Points, in no order, along strands that fork and pass close to each other.
Points whose rows are less than 157 apart are linked; no others are. Some points are linked to none.
Lako: [-55  17   0  38   0  18   7 -11  -3  40  -9   3  22  46  -7  22  41  -1
   7   3  22  38   4   7  -7 -22 -49 -68  11 -69  22  34  -4 -43 -34 -18
  10  24 -27  -9 -52 -13  12  -3 -80  -3  29  32  35 -11]
vul: [-33  12   8 -24 -49  17 -57  28 -24  24 -19   2   7 -24 -43   5   1  43
 -53  11   2  53  47  21   1   6 -40  16  35  33  10  13  -3  25 -67   5
 -44  19 -19 -14   0  32   9   0 -88   7 -38  10  12 -57]
Tal: [-62  -2   0 -18 -16  13 -28 -44  -6  34 -20  -1   4  39 -31  55  -5   4
   2   1  17  58  42  35  -4 -22 -23 -18  -9 -21  34  21 -42  24 -39   2
  45  -3 -54  34 -10  26  46  -9 -67  -6  15 -27  11  14]
reb: [-11 -20  14  48   9 -80  54  23 -41  36  42  21   8  -2  22 -57  18 -18
  46  39   7 -48 -46 -81  -7  10  46 -30  -4  -3 -21  64   4 -27  18  -8
 -49 -48 -23 -71 -38 -26 -31  26  59  13  11  31 -23  18]
Danu: [ 23  25  16 -43 -56   9 -19  45  -5  -4 -18 -11  18 -25 -26   8  15  10
 -54 -12   3  43  44  59  15  -3 -57  22  19   1  17 -25  -2  36 -35  37
 -51  47  -3 -19  18  18   2   6 -70  12 -22   7  13 -13]
bez: [-25  -1  24  -8  37   0  -2 -36  47 -32  -6 -56 -14 -38 -22  28 -29  -4
  16  25 -34 -41  55  24   0  61  72  -3  39  37 -37  21  12  42 -42  -4
  56  42  46   2  11  21  23 -36 -22 -37 -21  -9   6 -33]
datuz: [ 24  -2  10 -10 -49 -29  13  32 -43 -25  17  45 -15 -37  23 -11  41 -24
 -22  18   2  12  20 -25  36   6 -15  24 -20 -10  29  19 -25  -5  37  39
 -14 -40 -10 -10  35  -1 -12  53  11  -4  31 -22 -31  34]
Sagir: [ 16   3 -26  34  37   6  28 -55  33 -18   9 -14   6  12  10   1  -6 -41
  25   8  -6 -57 -14 -34   8  24  66  -5  -8  -7 -24 -22   2   0  37 -22
  52 -22  25  12  -4 -12   1 -21  89  10  38 -23   3  70]
lapu: [ 17  15  58  -1  29   3  17  -6  51 -23   7 -73 -31  11 -28 -61  -7   0
  46  32 -53 -22 -12  35  33 -19  11  13  64 -10 -86 -17  21  47 -36  20
  18  69  60 -61 -30   4 -12 -48 -20 -11  11  19   4 -31]
Lupa: [ 10 -23  -4 -11 -16 -35 -33  10 -69  17   8  39 -23   5  -9   6  11 -17
   7  23   1  58  26  13   8 -14   5  -4 -32  -1  48  40 -81 -27  50  39
  21 -61 -61  10  28  15  53  58   2   8  39 -52 -54  40]
bugol: [  6  23  32 -34 -31  39  32 -36  33  -9  -7 -30  17   8  -3  44  29 -17
 -22 -10  10  23  39  48   6 -11 -34  -5   1 -51  29 -38   1  16  -8   9
  51  57  -1  19  13   2   8  -3 -43 -22  28 -19  13  36]
mif: [-55  -4 -16  43  44 -24  21 -36  -5  35  -8  18   4  41  14  16  29 -17
  54  28   8  -1 -14 -35 -13   9  29 -98   6 -45  -1  66 -31 -59 -14 -35
  33 -29 -24  -7 -59 -28  17  18 -14 -23  51  11  22 -14]
rizo: [ 59  39  33 -55 -64  13   9  57  -9 -28  -1 -18  -5 -33   3 -15  15  -2
 -56  -4  -3  21  17  40  31  -6 -55  33   4  -3   2 -53  31  42 -11  29
 -33  40  15 -32  26  -1 -41  26 -39   0 -35  15  21 -22]
kav: [-35 -10 -45   3  -1  35 -46   7  -7 -28 -35  54  -8 -37  11  17 -25  49
 -63 -14   6  -5  21  -1  -9  12   6  29  25  51  43  21 -12 -22 -35 -18
 -12  -9 -18  56  48  41   9  -9  -4   5 -19  -4 -15 -15]
mumo: [ 14  30  49  23 -30 -45  58  47 -43  30  45  17  -6   2  30 -52  39 -18
   2  39   7 -11 -35 -39  30  -7 -31   6 -23 -31   9  13  27  10  11   2
 -32  -6 -11 -66 -37 -29 -45  48   6   5  31  36 -20   3]
Sok: [ 27 -34   6 -31  11  58 -24  -1 -10 -18 -19 -27 -34 -12   2  73 -35 -18
 -33 -10  -1  58 -18  61 -27  -7  11  49 -50   5  39 -36 -61  -3  71  38
  74  -5 -10  81  71  19  32   1  38 -20 -14 -64 -60  27]
Zimo: [  0  12  32   1  31   5  14 -18  54 -26  -1 -72 -18 -17 -27 -12  -2  -6
  19  21 -31 -36  17  32   8  18  36  -7  53   3 -55   3  19  40 -43 -15
  38  72  58 -30 -26  15  19 -46 -30 -10  -5  17  19 -20]
bup: [ -3  -2 -51  11 -11 -15 -25  45 -54  -3 -16  55 -19 -27  21   4   3  15
 -51 -24  -1  25  -7   5   4 -10 -18  -5 -24 -24  52  39 -61 -58   2  33
 -42 -39 -60  29  23  16   9  31   7  21   7 -11 -20  34]
Fula: [ 48  32  25  13 -17 -11  45  44 -24  16  43   8   1  -9  25 -62  17 -10
  -5  -4   7 -44 -56 -30  33   3 -31  34 -28  -8   2 -18  60  20  14   8
 -46  -8  -8 -49 -14 -34 -66  23  25  23  -4  43   7   7]
fimoz: [ 84  30  55 -21  19 -15  16  46  37   0  50 -64 -27  17 -31 -78 -31  23
  47  26 -46 -20 -40  23  48 -33   9  64  32  51 -86 -57  50  47 -21  23
 -34  16  21 -41  -5   4 -46 -26  23  46 -24   7  28 -32]
luki: [-22 -19 -12  10 -40 -84   5  55 -73  17  20  61  -8 -29  10 -35  28  22
   0  27  12   6  -4 -57  10  15 -11  -1  -1   9  19  64 -28 -29  18   2
 -57 -63 -42 -22   7 -17 -31  63  -1   3  -3  18 -26 -22]
Mide: [-32 -10  27 -26 -32 -29 -25 -24  18  33   5 -15   1  38 -19  32   8 -11
  21 -10  35  58  44  53   8 -48 -44 -30 -33 -52  40   1 -65  61  -5  16
  62  15 -74  -1 -15  29  64  16 -62 -14  38 -23 -11  46]
gana: [-45 -25 -11  15  58 -28   9 -28  16 -25 -18 -24 -29 -11 -29  -1 -24  -7
  68   6 -12 -74   9 -36  21  46  91 -30  25  42 -36  66   1  15  -5  -9
  -9 -61  33 -12 -15  16   4 -30   9   5 -16 -15  -2  19]
Dar: [-30 -42   8  -7 -32 -84 -11  45 -42  19  30  25 -10 -53   0 -33  25  19
  25  50  -3   1  15 -70  23  44  15   6   6  51  -9  50 -12   0  17 -10
 -48 -52 -15 -30  -8 -17 -18  49 -13 -16 -12  -9 -28 -47]
nutop: [ -5 -18 -16 -21  -1  -6 -49  -1 -52  38  -6  12 -22  25  -9  17  -7 -17
  -7  -3  10  71  -8  36 -19 -28 -11  -7 -51 -16  51  21 -98 -11  20  38
  30 -52 -70  32   8  25  72  32   2   9  24 -50 -34  52]
kitip: [ 27   4 -37 -28  -4   5 -18   0  55 -67  -1 -15  47 -30 -21  10 -58  27
 -35 -27   9 -29  25  23 -35  37  12  23  29  67   0 -44  47  -8 -14 -22
  27  76  75   5  58  45   3 -52  31  -7 -62  -8  22 -43]
Tas: [-41  -4  15  58  69  10  12 -27  32  -8 -16 -33 -23  27 -25 -44  -1  -7
  62  -8 -25 -46 -10 -24  14  -4  58 -39  56 -15 -61  20  18   4   4  -6
 -29 -21  44 -38 -44 -13 -22 -49  16  30   4  13   6  33]
nole: [ 50  28   6 -23 -28  41  24   2  35 -59 -34 -10  37 -13   2  26   2  -6
 -65 -42  18   3  15  53 -24 -12 -62  17   5 -26  20 -55  42  -5 -15 -11
   0  68  49 -12  22   3 -20 -20  -6 -19 -32  26  35  -8]
gika: [-29   5 -14  21  48  54  18 -59  77  -9 -48 -29  61  31  -7  31 -21  -4
   9 -41   6  -8  18   4 -74   1  43 -27   8  -7 -25 -51   5 -15  -7 -49
  33  63  50  54   1  -8  32 -56  23 -18  -7  58  58   3]
bab: [-33 -32 -53  28  31  -2 -24   5   8  -7 -25  -5   5 -22  -8  -8 -22  29
  11 -22   7 -51  -2 -33 -17  40  34  -4  37  51  -9  53  13  -9 -52 -32
 -33  -4  15  27  -8  16  10 -41 -20  24 -31  21  20 -31]
fuviz: [ -38  -33   -6  -26   10   23  -69  -16  -47   38   -7   -4  -28   21
  -28   28  -32   -2    0   13    1   68   13   19  -18  -25    9   16
  -44   12   41   15 -100   19   29   30   49  -37  -77   55   30   36
   82   10    7   -4   10  -57  -41   21]
lipop: [-54 -17 -36  30  50  34 -25 -34  33  -8 -37 -16  19 -11  -6  20 -41  21
   3 -21   8 -36  12 -10 -34  43  55  -8  33  52  -6  34   8 -12 -66 -38
   8   4  21  47 -10  16  35 -42 -18  -3 -28  21  29 -27]
fipiv: [ 30  -5  -4 -36 -18  47 -16  -1   3  -2 -35 -20   2  20  19  69  -7 -15
 -46 -41  17  63   4  90 -36 -30 -26   8 -66 -37  45 -53 -45 -23  -2  39
   8  13 -30  47  24  16  54  -6  -1   5  -1 -40  -4  54]
peveb: [ 12  -3  -4 -12 -12  66  44 -53  29 -13 -44  -3  29  36  22  76 -15 -13
 -24 -39  14  38 -10  49 -49 -32 -15  -6 -48 -58  12 -73 -25 -16  24  -8
  51  44   9  71  34 -19  10 -17  10 -44  19  -4  26  38]
pamif: [-49 -35 -15 -19  26 -42 -20 -46 -62  22   0  52 -10  19   6  27 -22  -9
  49  26   1  26   4 -53   2  17  51 -52 -25  20  18  91 -61 -50  21 -14
  53 -87 -38  28  -7  -5  42  57  12 -39  36 -41 -31 -32]
mut: [ -6 -28 -65   0   3  -3 -28  32  -2 -27   6   1   5 -44 -12 -25 -26  36
  -9 -27   0 -60  -5 -38 -18  49  25  27  52  66   3  23  37  15 -27 -18
 -38   4  19  31  40  29  -9 -29  25  48 -63 -11  -2 -31]
lero: [ 71  61  46 -14  49   4  13  11  42   3  68 -27  -2  29   2 -79  11  -9
  35  26 -26 -30 -49  28  39  16 -17  29   0 -21 -30 -69  74  54  22  10
 -38  29  23 -72 -47 -17 -66   0  68  12  16  29 -46  28]
Kiro: [ 89  28 -15 -26 -10   0  14  20  16 -26  51 -13  11 -20  -4 -30 -15  -8
 -20 -17   3 -54 -34  -4  11  10 -28  34   1   4 -18 -69  98  24  32 -10
 -52   0  29 -32  -8   8 -63  -1  72  20 -45  -1  20  14]
zona: [ 15 -10 -25  -3  12  58  12 -20   0   1 -53  16   5  29  31  62 -11  -9
 -46 -55  15  57 -20  64 -50 -37 -17 -14 -72 -56  34 -61 -51 -51  17  14
  -1  25 -13  75  26 -14  47 -13  14  -6   3  -3  12  42]
Katag: [-18  -9 -48  18 -21 -56  -5  49 -77  16 -11  78  -9 -31  14 -23   2  22
 -25  -2   4  10 -12 -44   8   2 -20 -14  -1 -13  41  68 -50 -52   9  13
 -50 -63 -61  12  14   5 -18  50   7  14   8   9 -22   9]
lin: [ -9 -20  30 -16 -40 -97   9   9 -55  18  36  50  14   2   1   5  50 -16
  30  78  14  46  20 -43  10 -10  -1 -33   9 -16  21  64 -25 -19  44   6
  -5 -53 -25 -47 -15 -19   5  89  -7 -19  37 -16 -47   0]
bafe: [-65  -8 -33  53  47  19  19 -42  -4  36 -26   7  22  41  15  30  10 -22
  41  -3   4  -1 -10 -26 -16   5  24 -78  -7 -35   1  44 -36 -47 -27 -42
  35 -12 -22  47 -50 -32  36  -9 -25 -12  41  23  47  -6]
Pifet: [ 34  42 -35  18  25  43  -2 -43  56 -28  10 -19  35  25  -2   1   4 -24
 -12 -49  15 -31   5  -2 -54 -12  -1 -18 -11 -37 -31 -84  59 -24  55 -45
   4  10  47  -8  -9   7 -16 -48  86  10   9  11  29  41]
Kuno: [-63 -27 -34   8  29  60  -1 -69 -31  31 -46  29   9  58   0  63 -47  -3
   4  -2   5  39 -11   1 -29   0  30 -16 -21 -12  16  17 -52  -9 -33 -15
  39 -12 -27 107  11 -17  39 -14 -21 -32  14 -20  18 -11]
sobi: [  8   7  61 -20 -64 -65  10  51 -48  52  28 -15 -15 -18 -14 -31  60  17
  23  53  -2  56  10 -17  42   0 -47  17   1  36  -3  -1   5  36  29   7
 -51 -10 -24 -61  -4 -36 -28  66 -69   7 -15   4  -7 -48]
vokid: [ 66  36   0 -16 -11  42  19  -5  37 -51 -29  10  28  -5  20   7   8 -26
 -67 -59  19  -7   9  54 -23 -47 -71  -1 -19 -51  23 -88  62 -15  10  -9
 -28  43  36 -29  -8 -15 -33 -24  27 -27 -23  38  34   8]
pato: [-31 -10 -26  21  39  42 -10 -34  44 -17 -52 -20  54   1 -14  23 -24  20
 -12 -33  11 -12  14   5 -47  24  29  -2  27  25  -9   4  14 -27 -61 -45
  15  52  40  40 -10   5  37 -60 -17   1 -20  51  46 -21]
guni: [-24  24  30  15 -35 -15  23  11 -12  48  17  -8  -2  26   2  -1  58 -10
  19  23  11  27   2   8  12  -9 -54 -31  23 -69  19  23   6   2 -21   4
  -4  28  -4 -47 -47 -11  -3  11 -69   4  41  14   5  -7]
tage: [-28 -13  48 -22 -37 -61 -11 -24  -4  33  27   2  -2  26 -16  22  46 -11
  43  25  35  50  62  13  20 -28 -39 -37  -7 -42  33  18 -41  53  28  17
  58  -9 -46 -31 -23   2  45  40 -59 -17  49 -42 -32  39]
Zur: [-77   1 -19  55  33  36   3 -38 -12  35 -36  23  34  52  -8  33  20   8
   9 -12  23  32  -7  -4 -14 -12 -20 -74  -2 -49  18  42 -20 -60 -45 -41
   9  12 -32  37 -49 -20  27 -15 -53  -3  23  37  53 -12]
Nedep: [-29 -18  -6  11  20 -46  29 -51 -46  21  13  30   1  36  17  22  14 -31
  63  40   4   8 -11 -45  -7  14  46 -69 -21 -26   4  68 -45 -49   7 -19
  56 -42 -21   7 -32 -29  25  40   2 -30  67 -21 -11  -3]
kuli: [ 83  36  15 -22 -18 -10  26  48  -8 -23  37  14  -2 -27  26 -44  10 -12
 -32 -18  11 -33 -46  -6  27  -2 -50  46 -29  -3   6 -67  85  35  22  17
 -44 -12  -9 -43   8 -18 -86  26  53  20 -40  23  14   9]
ruf: [-51  -1  15 -10  16   2 -24 -43  24  -5   8 -38   1 -35 -19  48 -14   6
  11  31 -12 -17  64   0   9  55  50 -12  24  41 -11  38  -4  33 -42  -9
  45  17  14  18 -12  15  29 -12 -51 -29  -3 -17   3 -43]
sodi: [ 85  43 -12  -9  14  15   6 -30  31 -25  41  25  24   4  39 -21   4 -51
  -6  -5  19 -51 -21   6  22  -1 -37   5 -37 -42  23 -72  76  16  65  -1
   2 -14  16 -34 -20  -5 -78  16  92 -13  29   1 -22  46]
dig: [ 37 -24  25  -9 -31 -44   3  19 -70 -20  20  52  -7 -18  18  -6  20 -33
  -6  32   2  36  13 -21  23 -15   5  11 -36 -13  44  35 -54 -29  61  45
  -4 -58 -31 -10  37  -2  16  69  32   0  49 -34 -59  49]
giviv: [ 21   4 -48  15   6  13  -4  14 -52  15 -35  53  -8  25  23  18   3  -8
 -43 -34   0  36 -29  28 -14 -29 -18 -35 -59 -62  49  13 -77 -75  -3  26
 -15 -26 -45  42  13  -5  32  15  10  14  28  -4  15  52]
Gusi: [  34    0   53   -9   24  -30   27   28   35   16   18  -50  -60   29
  -26  -75  -29   35   71   14  -52  -20  -34    5   38  -64   22   43
   48   55 -102  -12   34   30  -36   25  -38    5   23  -43  -15  -12
  -25  -41  -20   47  -28    4   26  -49]
bini: [ 18  17  87  -5   0 -20  35  31  33  25  44 -64 -46   6  -1 -69  13   6
  56  39 -48   6 -29  14  50 -14  -6  28  31  -4 -83 -15  19  54 -36  17
  -2  51  29 -80 -49  -8 -16 -23 -22  -2  20  27 -14 -61]
mot: [ 77  28  22 -40 -52   4  20  70 -13 -29  29 -14  -6 -35   5 -43  13  -1
 -42 -14 -14 -11 -28   9  33  -8 -53  52 -16  21  -2 -56  51  47   5  20
 -34  14  12 -31  26  -7 -59  20  -5  12 -48  21  27 -31]
geg: [ 42  15  -9  24  12   5  15  15  12   5  31 -20   5  11 -21 -50  -4  -7
   4 -12 -12 -57 -42 -29  -3  15   4  19  25  -6 -45 -26  66  10  12  -1
 -53   4  33 -33 -14  -1 -31 -33  54  53 -27   6  24  25]
nutu: [ -5 -32 -19 -23  -2  61  18 -38  41 -34 -41   9  19   0   4  81 -78   3
 -24 -21  11  15   1  45 -57  -9   8  49 -45  21  15 -62  -6 -27  31  -5
  74  47  41  81  95  16   9 -40  48 -53 -16 -24 -17  -3]
vaz: [-57 -13 -11  -1  -1  61 -74 -20 -10   2 -43  44 -26 -18  -9  40 -35  48
 -72   1 -10  29  38  14 -24 -14  20  31   7  49  46  13 -41 -28 -30  -1
  13 -25 -51  65  51  57  49  -5 -10   5 -36 -37 -24  -8]
zod: [-10  -7 -72  50  20  41  10 -14 -22  -7 -52  54  27  32  23  20   2  -4
 -34 -53  15  21 -29  -5 -11 -31  -1 -45 -34 -37  31   6 -44 -58  11 -19
   2 -16 -23  72  12 -26  24 -18   9   8  15  26  29  41]
vipiv: [-12 -29 -59  -7 -11 -28 -24  48 -20 -21  18  38  -7 -63  20 -41  -5  36
 -16 -14 -12 -56  -6 -55   8  41  17  34  33  66  10  30  12  23   9 -15
 -40 -23 -12  30  52  22 -22   8  23  26 -37 -19 -18 -29]
tufis: [ 35 -16  14 -48 -19  31 -35   7   7 -11  -6 -34 -22 -13   9  59  -1 -18
 -42  -9   7  52  36  72 -14  -9 -22  31 -41  -3  48 -47 -46  13  38  59
  39   1 -28  33  51  26  43  20   9  -3   4 -68 -41  47]
tabef: [-52 -19  24  27  74 -26  35 -41  18 -13 -21 -20 -42  21 -21 -17  -7 -23
  83  16 -11 -73  -9 -43  19  13  87 -56  41  12 -52  62   4   6  13  -8
 -11 -62  49 -39 -33  -2 -13 -35  22   9   3  -9 -18  32]
kem: [-54 -39 -36  14  55 -17 -35  -1   5  -5 -16 -19 -26 -27 -15  -2 -43  35
  46 -23 -11 -80  -5 -35 -13  52  67 -26  43  71 -33  84   3   2 -42 -22
 -49 -46  19   4 -27  31   1 -27 -13   8 -48  -9  -3 -36]
Mosek: [-28  -5   4 -19 -46 -12 -39  15 -18  22   4  -7  -1 -27 -42  14  20  21
 -16  25   9  31  57   1  16  29 -20  12  37  35   0  27   4  36 -28   5
 -19   4  -9 -14  -9   6  -1  14 -84 -11 -10 -13  -2 -60]
Zalas: [-73  -2  10  -3  52  30 -35 -50  30  14 -23 -40  -5  -5 -20  48 -38  25
  17  13  -5 -21  41   5 -19  47  42 -29  25  40 -25  60  -4  -5 -79 -22
  20  -1  11  12 -37  22  30 -18 -67 -37 -13  11  25 -57]
mur: [ -35  -10   16   66   57   16    9  -14   22    6  -26  -23  -25   51
  -30  -72  -13   22   72  -34  -32  -38  -12  -44   -8  -33   42  -38
   68   -9 -102   15   45  -20    4   27  -74  -19   43  -20  -39  -32
  -22  -63   -3   55  -25   10   16    5]
buz: [-66 -12   9 -12   4  29   0 -74   3  29  -9   2   4  32 -20  75 -10  -5
  18  13   7  32  37   6 -11  11   7 -19  -1  -5  17  27 -36  18 -38  -6
  74  -3 -39  64  -2   4  44 -12 -50 -29  22 -34  18 -11]
pak: [ 77  58  22  -1  27 -11  16  -8  25  -7  66   8  24  10  28 -49  20 -32
   8  17   2 -48 -38   3  35  19 -21  12 -30 -30  -2 -61  75  34  42   7
 -20   1  13 -49 -32 -21 -78  20  90   6  16  24 -40  49]
tebe: [ 16  20  72  19 -14 -50  27  54  -2  57  43 -48 -46  -6  16 -77  30  11
  48  35 -27 -10 -52 -14  40 -17  -5  35  -5  17 -51  -3  26  18 -19   6
 -21   9   8 -84 -54 -33 -29  11 -17  23   6  36   0 -57]
teno: [  3 -16 -67  30   4  24  17 -15 -15 -23 -27  43  11   2  30  23  -6  -4
 -23 -46  12  -8 -23 -15   2 -12   7 -14 -27  -4  38  -4 -31 -50  19 -17
  18 -22  -2  59  34 -18   8 -12  41  12   9  -4   9  35]
Lifu: [ 16 -10 -49  18 -25   5  13  12  -8 -38  -1  24  15 -29  23  -2   5  -8
 -24 -26  14 -42   1 -31  18  18  -2  16  -3   2  18  10   9  -6   6  -1
   5  -9   8  13  25  -2 -10  -5  35   5   5  -4  11  28]
kupak: [ -1  16  73  27 -26 -72  42  51 -41  54  50 -11 -21   4  25 -55  46   3
  29  53   1  10 -48 -35  22  -7 -13   6 -14   8 -17  33  18  -5   0  -7
 -28  -8  -7 -86 -59 -44 -39  51  -5   7  16  41 -15 -34]
Lud: [ 80   7 -18 -12 -11  20  12 -28  30 -58   9  27  -1 -18  33  14  -4 -47
 -39 -22  16 -35  -7  18  16 -18 -37  26 -52 -26  17 -60  59  -7  66   7
  21 -21  13  -5  11  -3 -56   9  88 -28  24 -20 -11  53]
Bep: [ 53  48  -1  15  13  51  12   8  34 -18   8  -9  39  21  17 -46  15 -12
 -31 -49  15 -22 -29   3 -16 -44 -57  -6  -4 -61 -10 -75  68  -7  12  -9
 -40  52  36 -36 -36 -22 -43 -26  20  10  -6  60  27   4]
Zok: [ -4   1  41 -26 -55 -37 -20  45 -18  37  21 -25  -9 -31 -26 -17  33  26
   5  35  -4  37  31 -12  35  22 -31  18  26  35 -29  12  10  48 -10   3
 -34  16   1 -42  -8 -13 -18  28 -87  -1 -15   4   7 -69]
nado: [ 17  43  10  53  20  72  17  12  40   6   8 -32  40  25  25 -54  34  -2
  -5 -35  -7  -9 -18  -6 -16 -39 -46 -28  -1 -80 -16 -45  35 -13  -8 -15
 -25  71  36 -40 -63 -37 -15 -33 -15   7  26  75  29  -4]
noduv: [-15  19  52  -9 -58 -65  14  37 -33  54  29   2  -6  24  -7 -13  69 -10
  17  40  12  53  14   0  18 -28 -64 -13   9 -36  23  18   8  27   9  24
 -28   4 -24 -73 -39 -20 -15  65 -70   9  16  11 -17 -13]
gapu: [ 18  -5 -10  19  -2 -12  17  35  21   2  12 -38 -10 -16 -16 -45  -3   3
  19   2 -16 -52 -31 -19   8  24  20  27  28  22 -49   2  34  20 -28  -3
 -31  19  21 -27 -20 -11 -12 -23 -11  32 -23  19  24 -22]
siguv: [-26 -32  15  -5 -12 -81  -1  -2 -32  15  24  22  -3 -30  15   6  32 -11
  44  64   7  -5  22 -56  14  42  36 -34  -1  15  -8  63 -13 -17  15  -6
   5 -50  -2 -31 -30  -9   5  49  -9 -28  28 -15 -35 -19]
Mima: [-40 -18 -22  -5   9  51 -77  -5 -33  18 -30  32 -36  -1   1  38 -30  22
 -52   9 -13  42   7  20 -27 -22  13  30 -18  34  40   7 -78 -25   8  12
  20 -42 -57  78  44  54  73   7  10  12  -2 -52 -40   9]
vogo: [-21   0 -15   7  16  65  32 -64  57 -15 -38 -10  64  35  12  62 -15 -12
  -7 -39  13  21   4  24 -62 -23   8  -6 -29 -31 -11 -76  -8 -20  13 -43
  54  67  40  68  30 -21  16 -47  20 -46  12  33  42   8]
zil: [  2 -37 -24 -22   6  71  -9 -19  -2  -6 -49   5 -17  14   7  87 -59   1
 -32 -22   3  45 -31  46 -49  -5  16  47 -46  -3  23 -47 -43 -22  47  17
  65  18  12 103  85  15  21 -30  38 -44 -19 -32 -42   5]
penag: [ 21   8  -4 -18 -52  -2 -12  38 -17 -42  11  18 -10 -50  13   2  22   0
 -39   8  -3  -2  36 -14  39  22 -22  45   2  19  17   1   4  22  17  18
 -17   2   6   4  41   7 -22  25  -1  -2  -4 -19 -11   6]
Rad: [ -23  -31   32  -34  -34 -106  -24  -10  -26   37   27   31   15   29
  -20   22   44    8   43   58   31   68   44  -19    9  -38  -26  -53
    5  -15   28   54  -40   23   47   17   32  -45  -44  -63  -38   -2
   42   87  -35  -24   27  -26  -43   28]
Resad: [ -2 -16 -52 -13   7   8 -41  12  34 -45  -4   2  19 -37  -6   4 -57  44
 -30 -25  -8 -44  19  -8 -33  49  35  30  46  83  11  -6  37   6 -32 -24
  13  30  42  24  62  44   9 -32  23  16 -64  -5  -1 -39]
Bas: [ 74  43  48 -23   8  -3  16  27  31  -7  60 -44 -17  -2 -17 -72  -1 -11
  23  36 -31 -30 -42  18  45  12  -4  40   9   8 -57 -51  54  61  -3   6
 -20  21  25 -62 -24   0 -52  -3  40  25  -4  17  -9   5]
sigo: [ 33  20 -19 -36 -25  20   6  -9  48 -67 -23  -8  47 -22 -11  33 -40  12
 -64 -38  17  -2  27  48 -29   7 -26  28  11  32  13 -55  46 -11 -18 -17
  36  73  60   8  53  24  -7 -35   8 -24 -38   1  28 -22]
vemem: [ 14 -15  22  11  13 -35   9  52  11  21   8 -43 -41  -1 -19 -60 -17  24
  60  -1 -37 -44 -42 -15  16 -17  39  33  34  57 -85  13  35  28 -35  11
 -55 -11  11 -39 -17 -15 -20 -37 -22  55 -36  10  29 -44]
bef: [ 13  -9 -55  31  15  39  28 -46  16 -17 -14  12  23  22  31  20  -9 -33
   0 -34   2 -20 -28 -28 -13  -9  29 -13 -36 -16  -8 -35 -10 -27  44 -30
  50 -10  21  52  15 -25   3 -25  66  -6  26  -7  21  47]
Sume: [-17 -20 -54 -11 -18   1 -55  41 -16 -32 -16  67 -20 -62  26  -7  -5  43
 -51 -17  -5 -26  11 -25   7  11   7  47  26  48  31  25 -25 -15   9  -4
 -26 -25 -25  46  65  31 -14   8  14   8 -30 -17 -31  -4]

A fork is a point with three links, a tip a point with one. Leave the first point through the second and follow the links. Name the first fork or tip that comes.
luki, Dar: Kuno
Lupa, nutop: mut
Lako, guni: kuli
Rad, lin: teno
gapu, vemem: Lud

A fork is a point with three links. Follow the links from the first point to the second and name the forks in between, in order.
tage, penag: teno
bup, gana: teno mut bab
fimoz, vogo: kuli lipop
pato, Lifu: lipop bab mut
pamif, bini: kuli
sigo, tufis: mut bab lipop
gana, nutop: bab mut
kitip, mot: mut bab lipop kuli
